Each row is a point on a tangle of strands that fork and nearly touch. The rows are in no order.
Points whose rows are less than 35.3 apart are linked; no others are. Some points are linked to none.
dipa: [ 44   4 -21   3  11  13 -21   1]
lefo: [ 16 -12 -14 -20  -1  13   4  19]
lav: [ 28  27  -8 -29  24  24 -25  23]
nol: [-43  12  11  49  12  -5  10 -22]
medin: [-26  26  16 -44  -7  25  20  57]
ped: [-25  53  -3  18  23  16 -25 -10]
Vovis: [ 53   1 -12   3   1   7 -11   8]
tid: [  0  36  18 -62  10  31   3  60]
ves: [ 32  -6 -18  20  -5  -3 -11 -20]
lede: [-10  12  36  45  -6 -25  14 -21]
manen: [-15 -20 -15  -5 -11   3  13  -3]
baden: [ 21   9 -23 -28  31  22 -29  11]
num: [-45 -14  24  37  -1 -25  20 -35]
biga: [ 22 -36  -2  -9 -22 -19   4 -16]
Ruko: [-41  54  29  34  20  11   2  11]
pek: [-52  37  23  36  22  10  11   5]
sesu: [  8  24 -11  31   3   6 -14 -12]
fad: [-16 -43 -41 -20   5  14   2 -10]
Tak: [ -8   0 -28  16   7  10 -13 -20]
Nabel: [ -5 -30 -13  15 -15 -18   1 -37]
volab: [ 32  14  25 -12 -26  -2  21  34]
vap: [-46 -38 -23 -11 -10   3  20 -12]
bavub: [-44 -50   7 -12 -27 -32  17 -28]
Vel: [-53  -1 -15   3   5  14  10  -2]
rifut: [  8  52 -12  -5  31  20 -44 -17]
Pali: [-39 -17  44  34  -6 -35  19 -31]
deku: [ 13  11  31  21 -26 -23  16  -3]
lus: [ 17  55  15 -33  13  24 -17  37]
mugev: [-37 -16 -25 -27   4  22   6  12]
Fizu: [ 33  42   4 -21  17  23 -25  28]
baram: [ 20  20 -24 -11  27  23 -35  -4]
fev: [ 35  -7 -30  13   9   9 -21 -16]
Miki: [ -7 -38 -26 -22  -4   9  11   0]
Lep: [-11 -15  -5  31 -12 -21   5 -38]
tivu: [ 26  27  32   2 -28  -7  20  31]
Siz: [ 61 -11  13 -25 -18  -7  15  33]
fiba: [ -8  45 -10  11  22  17 -31 -10]
Popor: [-12 -30   3  -5 -26 -20  16 -17]
nikis: [ -9 -16 -36 -35  25  26 -16   8]
sefuv: [ 24  39 -15  -7  29  21 -43  -7]
ripaz: [ 17 -51 -43 -26  19  10  -3   3]
Katob: [-55   0 -16 -19   5  22   7  13]
ruz: [ 25  57  19  13  -1  13 -12  25]
fadat: [  1 -37 -34  13  -7  -6  -4 -40]
Bar: [ 26  37  30  25 -19  -8  12  16]
zitop: [ 48   4  26 -22 -25  -2  21  41]
Fizez: [-33 -19   2   9 -15 -14  22 -18]
zov: [-42  21  18 -28 -11  20  28  46]
kimek: [ -1 -41 -49  -5  11  12 -10 -23]
vobom: [ 10 -32 -43 -36  34  19 -14  12]
safut: [ 46 -33 -24 -32  19   5   1  30]
sisi: [ 34  47  27  22 -14   2   2  24]
Mus: [-10  53  17  25   6  10  -5  13]
netu: [ 43 -48 -23 -20   1  -7   2  -2]
kimo: [-26 -14   9  42  -4 -26   8 -43]
begap: [-27 -10  54  34 -11 -43  14 -29]
niku: [ -6 -17  37   7 -31 -42   7 -17]
Nazub: [-19  15  23  53   4 -13  14 -23]
kezen: [ 10  56  12   7   7  17 -17  17]
Vopo: [ 19  17  50  14 -33 -31  18   7]
pev: [-45  -4  -3  20  -2  -1  17 -11]
gazu: [-15 -10 -36   1  12  18 -14 -16]
ven: [-41 -48 -17  -5 -17 -16  17 -32]
ripir: [ 27  -7 -19 -37  27  19 -14  29]
zotil: [-36 -35  45   7 -23 -50   1 -26]
fotob: [ 65 -11   2 -25  -1   1   5  38]
Vila: [ -3   6  46  41 -14 -37  10 -25]
dova: [  8 -29  16  -2 -32 -33   5 -21]
Buger: [ 45 -14 -19 -35  30  11  -8  38]
Guv: [  8  42  15 -40   6  26  -6  47]
ruf: [-17  38  20 -63   1  29  10  62]
Zadod: [ 41 -48 -34 -25  17   0   0  11]
Zek: [ -7   9 -14  34   2   0  -6 -21]
tup: [-12 -11 -36 -18  18  23 -16  -3]
tof: [-29  55  14  32  24  13 -15  -1]
vebal: [-53  22  11  42  21   6  10 -10]
ker: [-47 -42  30   0 -25 -43  13 -26]
foni: [-18 -30  43   6 -32 -50  -3 -23]
lezis: [ 57  -1  -6 -15   4  10  -4  27]
per: [ 19  -6  -2  18 -16 -15   1 -20]
fem: [ 18   2  11  18 -21 -17   9 -12]
zike: [ 30 -47 -16 -14 -13 -14   5 -15]
gamet: [  3 -38 -42   4   1   3  -7 -30]

Follow the links from the first point to the second, and from the first to the third. Name the last point that the two ways share.
nikis, dova, Buger: Zadod
Zadod, Fizu, sefuv: baden
biga, baden, vobom: Zadod

A fork is a point with three links. Follow the links from the first point to the second and name the forks in between, in order.
ripir, Guv: baden
tup, biga: Zadod
Fizez, netu: dova
pek, sisi: tof
baram, vobom: baden > Zadod

Name the points in between on the shortest way along the links from the first point to the second, in order.
biga, ker: dova > niku > foni > zotil
sisi, Ruko: ruz > kezen > Mus > tof
mugev, dova: Katob > Vel > pev > Fizez > Popor
Buger, dova: safut > Zadod > netu > zike > biga
deku, lezis: fem > per > ves > fev > dipa > Vovis
